The views of a scene show one set of named points, each view turned or mirrored, and shifted as a whole, with a little noise and some points left out.

Scene 1
View 1
Lese: [ 16  -8  -7  -8 -13 -22  -5   9  26  -5  16  15   4  -2 -13  -1]
tagiz: [ 18   2  -9 -22  -8 -18  -2  -5  -8   0   1   5 -10   3  12  30]
Zuti: [ -8   1   5   0 -26 -26   0   5  21   1  24   5   3 -11 -17  -4]
Gimiv: [  9   3   9 -36  20  -6  12   2  -3   9  -6 -21  10 -33  22   9]
tola: [ 11  -1  -2 -15  -8 -17   1   4   7   3  11   1   2 -13  -1   8]
Zofu: [  5   2  -1 -15 -12 -20   0  -2   6   2   7   1  -2  -6   3  14]
Zodus: [ 18   2  -6 -15 -10 -15   0   0 -11   5   9   1  -5 -12   6  20]
Kav: [ 18  -1  -5 -15  -7 -14   0   5  -1   5  11   0   1 -15   3  12]
Kopu: [-10   4  11 -18  -8 -19   6   1  13   5  10  -9   6 -19   1   0]
buki: [ 16   4  -4 -22  -7 -12   4  -2 -19   9   4  -6  -4 -16  14  24]
limu: [ 23   5 -11 -23  -7 -12   0  -5 -28   7   1  -2 -12  -7  20  37]
Mef: [ 15  -5  -4 -13  -9 -19  -3   6  17  -1  13  10   0  -5  -5   5]
View 2
tola: [ -5 -13 -16  -8   0  17   6   4   5   4 -19   8   3  -3  -6  22]
Gimiv: [  1 -22  -9 -12   1 -10  11  -5   5  13 -19  30  25  17   3  48]
Kopu: [-12 -17 -20 -16   8   5  -5  12  11   2 -23  20  10   2  -7  14]
buki: [ -4 -24  -4  -8  -5  29   3 -10   7  14 -22  16  13  -5   7  41]
Zuti: [-14  -7 -29 -12   8  21  -9  22  11  -5 -24   6  -7 -10 -16  -3]
Zodus: [ -4 -18  -8  -5  -9  32   5  -5   3   9 -21   6   6  -8   1  33]
tagiz: [-10 -24   5 -13 -17  36  12  -7   2   9 -21   4  10  -7   3  28]
Zofu: [-11 -17 -11 -13  -5  23   4   4   7   3 -21   7   6  -5  -4  15]
Lese: [ -5  -2 -23  -6  -7  18  13  18  -2  -5 -18  -9 -10  -6 -16   4]
Kav: [ -2 -11  -9  -7  -9  21  14   2   1   5 -18   2   2  -2  -6  24]
Mef: [ -6  -8 -15 -10  -7  20  10  10   0  -1 -20  -3  -2  -5 -10  11]
limu: [ -5 -27   5  -7 -16  44   9 -19   4  17 -20  11  15 -10  12  47]
View 3
buki: [ -1   7   3   4  -2  -6 -14  -7   5   6  24  13 -20 -15  12  -4]
Kav: [ -9   3  12   1  -5   2 -15   1   2   1  20   2  -8   1   4  15]
limu: [  5   8  -5  14  -5  -7 -13 -19  10   2  35  21 -24 -18  10   3]
Mef: [-12   4  14   3  -6   6 -16   8  -6   2  15  -5   3   8   1  20]
Zofu: [ -9  14   7   9  -2   0 -15   4  -7   4  16  -3  -4   1   8   5]
Gimiv: [-10   8  12 -23  13  -9  -6   9  20  12  14   2 -40  -6  12 -11]
Zodus: [ -4   4   6   8  -8  -2 -16  -6   0   3  25  11 -11 -10   9   5]
Zuti: [-15  15  11  11  -6   4 -20  15 -20   6   7 -15  18  10   7  12]
Lese: [-14   2  19   4 -10  12 -18  10  -9   0  12 -10  12  14  -1  26]
View 4
tola: [  9  15  13   8   8  10 -14  -1  13  -7  20  -5   9  15  -5  -1]
Zuti: [  7   9  10  -8   4  -3 -16   6  25 -16   7 -18 -12  17 -11 -13]
tagiz: [ -4  16  19  21  17  14  -8 -11  -1   5  26  -2  21  -9  -8  -4]
Zodus: [  2  17  12  19  17  15 -13   0   7   1  23  -3  15   0   3  -1]
buki: [  9  16  12  13  10  15 -10  -3  -2  -6  26   2  23   0   8   5]
Kopu: [ 18   9  12  -7  -3   3 -15  -2   8 -22  16  -3   7  13  -1   1]
Zofu: [  6  11  15   6   9   8 -11  -6   8  -7  18  -5  10   3  -7  -5]
limu: [ -4  19  13  31  22  23  -9  -3  -9   9  29   2  29 -17  10   0]
Kav: [  5  17  17  14  14  13 -15  -7  13   0  25  -4  15  13 -10   2]
Gimiv: [ 26  17  13   5  -2  19 -12 -12  -8 -18  35  15  36  14  15  23]
Mef: [  5  15  19   8  12   7 -15  -7  21  -1  20  -9   7  19 -18  -3]

Which points are out of place in each view (at most two, in the order of its rows)? Write none if all are in place.
view 1 => Kav
view 2 => none
view 3 => Zuti
view 4 => buki
